The views of a scene show one set of named points, each view turned or mirrored, shifted and resized as a whole, with a little noise and some points left out.
In the rows, zero is written as 128.

Scene 1
View 1
j205: [ 72 133 137 121  93 115 102 124  86  95 115 153 146 126 119 124  58 144
  97 125 109 126 124 158 117 115 145  82  98  78 141 174 154 164 120  93
 166 111 111 135 180 215  79 140  56 125 119  95 181 158 146 138  83 112
 126 129 137 108 149 112 153 134 115 122  97 104 130 145]
j577: [ 96 184 145  61 168 190 171 160 156 138  90  49 105  85 145 131 223 130
 162 155 109 156 188 109  94 169 138 119 174  78 133 128 134 165  97 108
 135 124 150  82 153  87 159 171 165 209 124 151 146 155  79 149 179 138
  97 156 124 122 144 135 125  93 162 136 107 109 179 146]
j220: [111 148 190  93 132 171 133 155 145 171 105 120 149 107 168 116 168 129
 150 148 140 169 150 110 114 157 135 147 153 101 126 111 139 167 138 116
 165 135 167  89 163  97 129 142 154 164  89 150 153 163  66 153 139 102
  92 161 114 124 121 187 119  63 147 137  76 145 138 111]
j31: [ 77 155 147  96 119 156 129 145 103 117  95 116 128 108 125 122 112 143
 128 127 111 137 149 140 108 132 152  95 126  72 138 156 149 163 118 106
 142 116 132 104 178 174 114 161 106 156 113 109 161 153 115 137 121 124
 114 145 126 114 147 125 144 111 134 132  95 100 150 146]
j71: [ 86 147 157 106 110 159 117 167 100 137  94 124 135 111 139 123 110 142
 145 137 137 146 133 125 113 137 138 120 131  87 144 148 158 165 123 106
 139 127 143 104 186 151 106 157 114 160 106 117 156 163  98 141 129 113
 117 152 117 115 141 157 133  87 140 129  87 123 141 122]
j798: [ 69 164 181  85 137 209 155 183  97 166  77 119 136 105 122 106 124 140
 169 104 117 152 167 125  93 133 163 111 135  56 133 124 147 172 145 128
 119 121 166  62 182 159 132 180 155 173  85 105 147 149  69 126 125 119
 102 160  98 113 133 153 127  71 143 151  73 112 172 140]
j616: [116 134 128 126  87 107  78 144 120 112 117 125 130 115 166 140 109 145
 131 178 162 152  98 110 135 154 112 133 132 126 149 165 165 151  94  84
 172 140 116 154 189 131  90 130  77 154 128 145 159 180 125 158 140  99
 131 148 134 123 147 165 131 102 139 106 100 139 109 104]
j970: [ 79 156 139  95 124 148 134 134 110 113 105 111 131 108 127 126 126 139
 123 132 108 137 153 141 108 140 143  93 127  73 135 155 145 163 111 100
 151 112 124 112 168 166 111 152  99 155 118 116 164 156 120 143 122 123
 114 137 138 112 148 117 147 117 134 129  98 101 151 146]
j614: [ 61 152 113 114 102 138 115 160  65  95  86 120 115 108 105 130  69 154
 134 129 120 128 128 141 104 125 144  86 113  70 152 183 167 163 100  90
 117 114 111 122 200 209  92 171  73 163 132  87 157 160 138 128 122 125
 137 146 125 113 166 107 150 126 129 121  99  94 146 149]
j763: [118 130 115 130  75  89  62 139 119  96 121 127 123 115 169 148 104 147
 118 193 167 148  83 106 137 151 105 134 129 137 154 179 171 152  82  70
 177 139 104 166 189 133  81 124  59 151 141 146 160 184 145 161 140  95
 135 142 138 121 155 162 138 111 139  95 107 139  97 105]
j938: [ 97 130 129 130  77 110  74 150 100 109 106 138 129 118 148 135  75 149
 125 161 159 147  91 120 130 139 123 125 119 113 156 173 175 158 103  84
 159 134 114 149 202 165  79 142  63 146 127 125 161 175 134 150 121  98
 137 146 129 119 151 157 139 105 130 108  95 132 112 112]
j36: [ 67 164 143  92 129 175 143 164  92 125  80 105 121 103 111 120 117 146
 146 119 107 138 160 137  98 134 157  96 127  59 144 153 154 168 119 109
 120 118 131  90 182 174 121 176 119 171 115 104 153 153 105 129 128 129
 114 148 114 111 154 121 138 108 135 139  93  95 167 151]
j568: [ 98 151 145  90 128 145 129 138 136 119 109  99 127 106 153 133 162 133
 126 159 122 148 151 124 115 156 134 112 145  93 135 148 145 162 104  95
 165 126 131 114 161 124 121 142 114 166 124 139 161 162 109 155 142 119
 108 145 140 118 142 140 136 108 144 126 105 117 140 135]
View 2
j220: [124 138 121 164 111 114  59 140  98 130 177 122 157 140  96  72 182 119
 161 146 111  97 128  84 186 101 148 177 144  95 111  95 183 151 138  98
 146  99 117  94 114 146  67 131  66 129 115 131 206 107  79 132 108 115
 140 213 207 172 131 181  78  98  97 116 101  25 134 114]
j938: [ 68 141 123 124 129 135  99 182 124 130 166 116 140 161  83 112 142 149
 130 115 126 178 193 153 150 104 127 158 138 140 127 132 184 130 113  80
 124  87 104 137 124 114  90  87 106 165  99 132 125 134 108 120 155 101
  91 151 132 138 131 125  56  70 112 126  98 126 107 120]
j577: [118 182  76 151 156 136  75 137  66 104 157 120 140 144 142  81 172 132
 125 149  74  51 110  71 171  95 133 173 156 115 104 101  92 147 163 113
 118 108 140  81 128 150  57 142 124 115 129 127 222 144  79 147  96 140
 198 179 248 150  98 180 104 138 134 115 126  31 135 125]
j36: [112 170  59 135 126 136  95 144  95 102 147  97 146 183 122  94 166 140
 121 104 135  96 160 111 174 103 138 150 157 143 120 132 115 134 156  67
 124 100 114 125 130 134  88 114 129 126 105  91 165 145 125 138 118 135
 127 155 204 136  93 133 113 154 124 121 107  82 120 121]
j798: [138 167  74 170 100 120  76 127  87 107 160  96 157 188 118  70 183 122
 140  97 148  64 149  85 190  98 153 148 163 120 113 119 142 147 168  69
 140 106 111 117 124 152  97 128  99 103  83  88 201 118 129 139 113 141
 129 193 229 155  98 157 118 159 112 107 100  34 114 109]
j616: [ 66 138 133 131 138 134  91 183 120 135 169 125 138 138  83 110 142 148
 134 140 103 176 174 145 147 104 124 174 136 126 127 117 185 134 106  97
 127  92 111 120 125 115  73  94 100 171 115 150 137 137  84 121 142  97
 112 159 136 147 143 142  48  55 110 129 102 114 121 124]
j568: [ 96 149  94 118 137 138  84 154 111 122 152 114 146 139 107 103 159 139
 123 148 104 132 142 116 171 102 130 177 140 128 124 116 138 136 125  90
 123  96 124 109 125 123  56 122 114 162 153 123 155 152  84 144 107 115
 146 152 182 146 125 147  83 104 113 133 108  90 149 129]
j763: [ 51 137 138 120 146 135  99 195 127 138 170 125 137 133  80 119 133 157
 130 142  96 199 179 152 136 104 117 175 130 133 126 124 184 135  96  98
 120  87 110 122 125 112  71  81 104 182 118 161 122 144  84 120 153  92
 110 148 120 140 148 133  37  39 118 128 108 131 119 127]
j970: [104 159  71 121 123 140  94 143 114 107 143 101 145 161 108 100 161 141
 120 127 128 125 155 120 177 104 138 165 148 136 129 131 124 131 137  65
 121  96 117 123 126 121  72 121 126 158 135  98 146 150 106 146 107 127
 125 144 186 136 110 131 100 136 115 132 108  97 144 125]
j205: [ 94 143  75 104 102 136 106 151 145 115 138  87 149 179  83 113 161 147
 112 107 166 176 188 157 177 110 140 160 142 158 143 151 154 119 121  38
 131  87 101 152 124 111  85  99 128 178 134  76 102 154 129 142 123 118
  74 124 142 125 116 101  93 131 103 137  88 137 144 128]
j71: [103 152  99 147 118 127  88 153 103 121 164 109 146 171  98  92 165 136
 136 113 130 121 163 114 169 103 138 158 147 127 116 125 162 142 139  79
 132 100 112 121 123 132  89 106 103 133  93 112 165 126 113 130 127 121
 113 176 180 148 113 144  85 116 113 117  99  76 118 117]
j31: [109 159  74 126 121 135  94 146 111 109 145  99 148 172 108  95 166 136
 123 116 136 118 159 120 177 103 136 159 151 140 125 130 129 130 144  62
 126  97 117 128 126 130  81 118 120 144 122  94 153 146 117 142 115 130
 118 150 187 137 104 131 102 142 113 129 103  89 133 122]
j614: [ 85 170  59 120 124 142 114 161 116 102 143  91 139 195 106 105 152 151
 110  83 157 144 194 146 159 101 130 142 152 163 131 154 121 123 136  50
 121  93 106 152 129 120 104  89 141 148  90  90 126 153 143 132 142 130
  89 124 163 116  99 105 100 142 127 125 102 125 107 120]
View 3
j220: [138  89 134  77 164 117  96 153 169 153 116 149  85 153 114 167  85 109
 150 127 101  97 120 133 147 104 158  83 150 144 126 154 139 108 136 121
 160 144 105  88 118 140  93 150  96 162 131 150  93 125 181 113 178 179
 157 120 135 161 118 190 142 123 132 130 118 114 129 110]
j798: [142 116 123  84 143 126  53 148 150 111 108 158  92 133 103 144 119 116
 135 162  95 101 150 128 143 107 110 101 149 127 138 147 138  80  96 132
 143 143 125 106 169 119 129 155  88 112 135 120  89 135 148 134 176 205
 141 123 143 167 152 188 152 142 115 113  84  83 115 123]
j205: [189  99  62 128 135 106 127 152 106 109  88  93 115 137 139 110 126  88
  80  94 157 103 147 136 114  81  59  83 133 122 101 139 149 148 130 152
 147 175  99 170 110 101 160 177 126  90 139 120 121 120 122 147 135 143
 133 177 118 107 107 118 140 179 128 113 101  55 124 141]
j614: [164 116  71 131 139 131 109 142  99  99  96 109 131 139 135 129 142 112
  82 146 149 113 149 123 132 112  60  95 131 106 112 149 146 133 109 155
 129 165 121 164 122 110 174 185 121  77 132 110 117 131 105 163 140 164
 121 152 131 112 123 122 149 160 122  98  95  59 123 149]
j71: [148 102 101  98 156 124  98 145 130 131 112 128 115 148 128 151 114 112
 120 141 128 108 133 123 144 107 112  84 141 123 121 158 141 118 125 136
 141 157 113 127 115 128 134 166 110 123 129 136 104 125 142 138 159 172
 139 132 134 136 119 158 145 135 131 114 112  84 123 129]
j568: [144  87 117 124 142 124 129 157 145 121 104 127  89 158 125 161 115  93
 115 118 116  96 120 135 136 120 118  89 136 119 106 131 141 138 127 140
 152 140  92 101 113 139 124 168 113 132 133 145 109 159 160 129 149 150
 134 133 133 131 111 150 143 133 128 107 131 122 132 131]
j970: [164  98 100 127 131 116 122 157 123 108  94 120  95 143 126 134 124  91
  97 115 127 100 138 132 120 101  84  94 135 115 104 131 144 138 120 147
 149 152  99 132 128 117 146 172 115 106 135 127 112 144 140 138 144 152
 132 152 128 124 118 138 147 158 122 109 111  93 124 136]
j577: [113  97 165 126 135 139 104 156 171 104 109 165  62 161 105 184 122 100
 138 160  71  98 119 135 145 153 137 105 138 106 115 110 131 111  99 143
 151 105  99  56 155 155 110 164  92 137 134 139  97 199 178 127 159 168
 127  97 152 158 143 175 149 105 117  97 130 165 133 126]
j938: [158  95  71 113 167 127 140 146 108 152 109  94 143 155 156 151 110 110
 102 120 165 115 119 121 145 101 106  74 131 125 106 171 150 158 152 146
 135 174 109 162  69 130 145 180 128 121 120 142 121 114 125 145 142 144
 131 145 124 106  87 124 135 137 145 113 131  75 135 139]
j36: [148 113 109 117 133 128  90 147 130 100 101 136 100 141 117 142 134 105
 106 152 111 106 148 125 133 116  83 103 138 109 121 134 140 114  97 152
 136 145 116 124 148 118 150 167 105  95 136 116 106 153 133 147 149 180
 126 135 141 139 140 152 150 148 116 100  97  87 121 135]
j31: [157 104 102 121 136 121 104 154 127 107  99 124  98 141 121 136 127  99
 106 128 121 101 142 131 128 108  86  96 137 115 111 133 143 124 109 146
 144 149 107 129 134 117 144 170 110 103 136 122 107 144 138 142 150 165
 133 142 134 131 129 147 150 151 121 108 105  85 125 134]
j763: [153  80  81 127 173 127 171 145 115 162 110  88 143 168 164 161 106 104
  97 107 164 117 104 123 148 112 125  67 127 120  97 167 150 179 169 144
 141 171  94 150  40 145 137 181 134 138 116 157 124 126 140 143 135 126
 131 137 123  97  68 115 131 121 148 110 154 101 139 144]
j616: [149  86  92 117 168 128 152 146 123 157 113  99 130 163 153 161 101 105
 109 114 150 111 106 122 146 111 130  70 132 127 100 167 147 164 160 143
 143 168  99 142  61 140 129 181 126 141 119 151 120 125 146 138 144 139
 136 134 126 111  81 131 131 124 146 115 145 103 138 134]
View 4
j577: [167 137 107 157 116 113 118 200  65  85 117 125  98 126 123 133 143 195
 117 173  87 130 120  83 134 165 132 132 119 136  82 141 145 138 138 154
 169 125 202 154 136 108 133 160  91 141 138 187  57 114 128 144 166  87
 177  60 108 103 130 161  91 118  85 112 144 118  84 104]
j616: [115 170 200 142 154 107 146 167  74 118 140 138 179  90 119  90 166 138
 145 131  93 172  93 134 158 154 115 105 145  80 134  89 126 119 161 140
 152 100 103 125 131 150 147 111 184 129 160 126  90 129 135 109  92  84
 136 152 101 102 162 158  88 127 160 131  96  76 112 111]
j763: [106 177 203 129 164 121 148 168  88 117 150 137 186  89 107  87 163 132
 156 125 111 169  75 148 146 159 120  99 154  79 153  89 131 112 165 145
 152 117  81 122 137 151 150 111 191 114 157 106  95 124 125 109  79  84
 114 168 101 104 166 154  96 141 172 130  97  72 128 116]
j205: [104 177 175 121 184 157 167 134 122 107 175 130 140 109 117 126 191 157
 140  90  94 122 131 145 144 112 101  80 174 117 167 104 142  90 122 127
 119 128  56 120 122  83 109  87 190 134 156 119 140 101 153 124 108  97
 137 137 152 139 170 128 159 141 176  94 141 127 125 171]
j938: [109 174 201 122 164 117 145 157  87 115 153 131 166 110 111  90 172 140
 144 108  95 152 101 149 157 142 110  91 160  91 151 101 135 101 146 149
 143 117  66 129 127 128 145 101 198 121 150 115 124 112 139 109  93  84
 139 154 126 103 167 143 111 130 182 117 108  85 120 123]
j36: [146 151 136 123 142 124 132 160  92  95 150 120 104 148 116 122 167 183
 115 116  83 106 138 115 147 129 110  98 152 138 121 142 151 100 112 150
 145 132 111 148 125  78 129 120 142 133 131 158 129  94 145 133 151  96
 180  88 156 115 146 140 132 121 142  93 148 131  96 136]
j798: [160 139 149 147 136  91 123 157  58 104 133 124  85 154 138 112 174 197
 104 131  50 118 161  93 175 114 104  96 142 137  91 144 148 103 100 154
 137 105 134 150 119  71 128 121 142 156 135 185 118 105 160 130 169  91
 222  75 163 101 142 140 120  94 127 108 140 133  68 128]
j614: [125 165 162 100 156 141 138 145 108  96 170 119 125 147 102 115 173 174
 128  90  98 105 121 148 147 126 109  86 169 129 150 131 153  83 111 157
 139 148  56 146 128  78 136 102 180 116 129 122 160  88 142 130 128  99
 159 122 164 118 159 125 152 128 181  84 143 122 116 143]
j970: [131 163 144 136 157 144 152 162 102  99 154 129 118 120 118 131 171 175
 129 121  90 123 128 116 137 134 111 100 152 127 134 120 147 111 126 138
 142 127 116 136 129  90 116 114 145 138 149 147 107 105 144 136 136  94
 150 104 135 127 152 142 134 136 139  97 145 127 110 146]
j568: [132 162 148 147 150 128 149 174  87 100 138 130 133 109 122 123 163 170
 133 144  93 144 114 111 143 152 119 111 140 116 120 112 139 123 145 137
 149 119 143 130 133 115 123 129 140 139 154 152  78 116 137 131 129  88
 146 106 110 114 150 150 109 130 121 114 132 109 105 130]
j71: [136 157 173 135 146 108 133 161  73 110 143 130 127 130 125 102 171 172
 123 124  74 139 129 118 165 130 107  95 148 112 116 124 140 102 126 146
 142 110 111 137 124 103 138 112 166 140 142 152 116 110 154 119 133  92
 181 112 143 104 155 144 115 113 148 115 125 109  91 124]
View 5
j71: [125 128 136 127 125 104  98 114 133 150 141  87 103 105 103 113 128  85
 149 147 133  99 141 121 152 150 139 119 120 120 114 124 137 142 124 137
 132 144 137 157 107 126 114 127 113  93 160  93 139  92 100 108 123 115
 161 146 135 125 116 164 144 156 140 103 137 117 141 148]
j568: [109  94 143 121 125  94 114 154 137 147 125 113 100 105 102 123 134  74
 167 163 129 111 135 129 137 153 142 108 115 107 123 155 123 143 141 128
 126 131 108 149  99 105  97 116 119  89 171  87 128  93  98  99 112 107
 153 147 144 129 122 144 154 150 127 100 137 115 139 151]
j577: [150  73 166 107 131  81 116 172 150 168 133 124  94  72 125 126 140  76
 168 205 139 134 131 125 158 136 128  74  92 107 101 187 140 153 174 163
 113 126  89 150  86 104  94 145 136  83 178  91 110 124  81  92 105  70
 172 161 169 107 102 173 186 141 138 100 134 118 144 155]
j616: [ 89 117  98 138 117  81 127 107 128 138 126 125 109 130  83 109 136  84
 166 131 122 111 154 137 131 164 153 126 142 108 129 130 113 137 116 112
 155 131 126 151 112 105 103 106 132  82 156  87 131  64 100 111 113 148
 157 142 127 132 144 125 131 162 129 116 151 120 128 158]
j205: [ 90 137 139 123 133 132  96 142 119 130 120  73  97 137  86 130 124  72
 148 114 109  71 133 110 126 160 138 142 134 130 131 124 122 129 100  97
 129 145 146 141 127 131 118  88  74 127 163 104 153  93 111 109 132 144
 118 112 102 169 122 128  98 140 114  82 127 111 151 146]
j798: [158 124 171 113 134 119  74 124 141 162 154  61  89  77 118 120 122  86
 141 169 150  95 130 107 170 137 125 102  99 123  99 127 154 146 144 164
 113 158 137 163  94 143 118 149 103  98 170  97 142 111 100 106 127  81
 165 150 148 109  89 200 167 151 149  93 130 116 154 141]
j220: [119  96 146 123 116  96  84 124 150 161 138  87  92  75 110 102 124  81
 154 172 165 106 137 130 150 155 149 114 114  85 118 122 129 147 151 153
 122 145 123 171  72 101  99 135 133  68 173  67 128  68 101 108 109  90
 174 170 171 101 118 179 188 169 146 117 146 114 126 141]
j614: [130 150 142 123 137 119 111 125 116 138 137  81 107 135  96 135 131  83
 150 126 102  91 138 103 153 147 123 120 125 154 113 135 142 136 103 115
 132 148 142 140 138 147 128 113  81 130 160 121 148 123  99 108 135 135
 141 114  98 155 107 148  99 138 126  82 125 119 162 149]
j970: [116 110 152 115 134 113 104 157 131 143 127  91  97 113 102 130 126  74
 158 153 118  97 131 115 141 147 130 113 115 122 119 150 130 139 129 123
 119 137 122 145 112 122 108 111  94 110 171  95 137 108  98 103 119 113
 137 129 128 143 110 146 131 140 123  83 129 114 151 147]
j31: [124 118 155 118 134 118 100 146 132 148 130  85  99 109 102 127 127  76
 151 150 123  95 135 114 147 147 133 113 115 125 115 144 135 139 128 128
 120 142 129 150 110 128 116 117  96 112 169  99 141 108 101 103 123 111
 142 132 127 140 107 156 134 141 128  85 129 112 154 147]
j36: [142 124 162 112 138 113  99 145 129 149 139  83  98 102 111 131 127  80
 148 157 120  98 132 108 160 141 123 104 111 137 105 150 146 145 133 140
 120 145 129 148 115 139 119 129  93 113 165 109 137 123  95 104 126 103
 148 133 127 137  97 168 136 139 135  83 124 114 160 149]
View 6
j577: [171 218 118 128 144 109 100 121 119 141 189  76  78 112 168 205 115 183
 111 156 166 136 114 143 136 148  88 172  73  87  96 126  83 161 100 239
 136  73  93  85 199  52 220  75 163 150 148  84 152  97 115 155  91 112
  73 177 214  56  95 130  91  39 151 148 185 148 141 122]
j36: [181 145 144 103 130  99 138 150 146 157 187  96 134  91 140 141 179 125
 114 122 144 164 117 146 145 140 111 122 120  82  88 182 116 134 117 189
  95 128 112 120 152  72 162  82 141 135 147 113 100 119 105  99 118 113
 137 144 174  90  73 115 100 108 172  85 106 107 121 137]
j938: [136 114 112 157 166 115 106 164 165 141 140  70 142 133 106 134 192 148
  69 142 116 149 154 105 124 121  95 118 141 102 183 205 157 132  88 121
  84 137 132  78 112  95 118 133  39 103 111 152  99 125 185 141 145 107
 162 152 107 135 100  97 128 167 152  56  86 142  85 115]
j205: [172  57 156 138 104  90 136 196 147 140 171  85 166 119 118 103 177 110
 102 127 112 174 111 104 134 129  66 116 144 100 132 196 162 100 113 124
  79 161 164 107 116  86  90 128  93 123 108 174  68 138 143 108 151 120
 180 114 113  98  73 108 107 165 160  45  41  83  96 105]
j970: [174 119 143 134 118  98 122 166 138 140 180  82 131 115 141 142 156 136
 104 135 132 161 110 123 140 135  76 142 113  92 112 166 129 122 111 171
 105 130 137  98 149  72 143 107 127 135 126 141  97 122 130 126 130 118
 135 136 151  80  80 120  98 110 154  89 102 107 116 118]
j763: [104 122 104 196 169 120  92 165 165 115 133  57 121 145 102 149 176 170
  58 156 103 135 156  84 116 111  80 128 126 106 213 189 161 138  76 109
 101 134 143  49 123  96 122 155  20 102  99 165 119 124 215 171 145 102
 148 167  99 129 109 105 144 162 137  69 111 159  78  98]
j614: [146 105 152 111 119  95 158 156 165 145 181 100 164  80 111 113 223 115
 105 107 125 172 115 127 143 111 119  90 129  80 109 206 146 119 118 138
  91 165 142 118 122  82 122  97 104 117 139 132  83 129 127  91 129 114
 171 122 126 107  62 106 112 158 179  52  84  89 100 136]
j616: [131 133  99 173 175 117  90 162 158 132 134  60 119 150 117 154 167 164
  65 157 117 140 162 102 121 129  83 140 129 108 193 187 154 142  76 131
  95 118 129  61 126  94 131 144  38 105 108 155 120 120 201 161 144 105
 139 165 117 126 112 104 134 142 140  75 105 158  89 106]
j798: [235 170 120  75 170 109 124 138 130 193 164  90 130 119 159 167 151 116
 121 132 178 172 142 183 149 184 122 144 130  85  66 192 100 132 117 235
  71  98  59 141 144  67 169  56 152 143 152  87 103 108  98  89 114 106
 124 171 205 108  85 102  88  87 177  96  92 133 139 139]
j568: [165 145 120 155 142 108  98 159 136 133 170  68 107 134 148 167 132 160
  99 151 137 146 123 116 132 146  70 156 107  99 138 153 121 139  96 181
 107 102 121  83 160  69 161 113 115 133 120 134 121 116 149 155 121 112
 115 164 160  84 100 116 102  94 141 104 121 138 116 104]
j71: [183 148 112 120 167 110 113 150 146 167 155  78 133 128 137 157 168 139
  95 141 149 158 153 142 137 154 108 139 128  95 125 194 126 135 102 178
  80 111  95 109 132  82 143  97  97 122 127 123 106 118 144 119 132 109
 136 162 159 122  93  98 115 120 162  79  92 141 113 124]
j220: [226 168  84 125 201 122  75 147 120 177 139  60 100 175 169 194 104 149
  95 169 166 150 172 152 130 200  77 188 122 108 131 167 107 145  92 221
  74  57  55  97 154  70 173 106 105 139 118 112 125 108 157 145 121 103
  97 194 189 112 122 103 102  73 147 120 101 181 126 105]
j31: [175 133 133 125 131 103 121 157 139 144 179  83 130 116 140 150 157 139
 105 135 139 159 119 128 134 141  85 137 118  92 109 172 122 127 110 177
 102 122 126 101 147  72 151 100 124 134 129 128 105 114 126 126 123 114
 132 144 157  88  85 115 101 111 160  88 101 112 118 119]

Which points are out of place in each view (at most two, in the order of its rows)? Write none if all are in place.
view 1: j614
view 2: j577, j568
view 3: j970
view 4: j616
view 5: none
view 6: j31
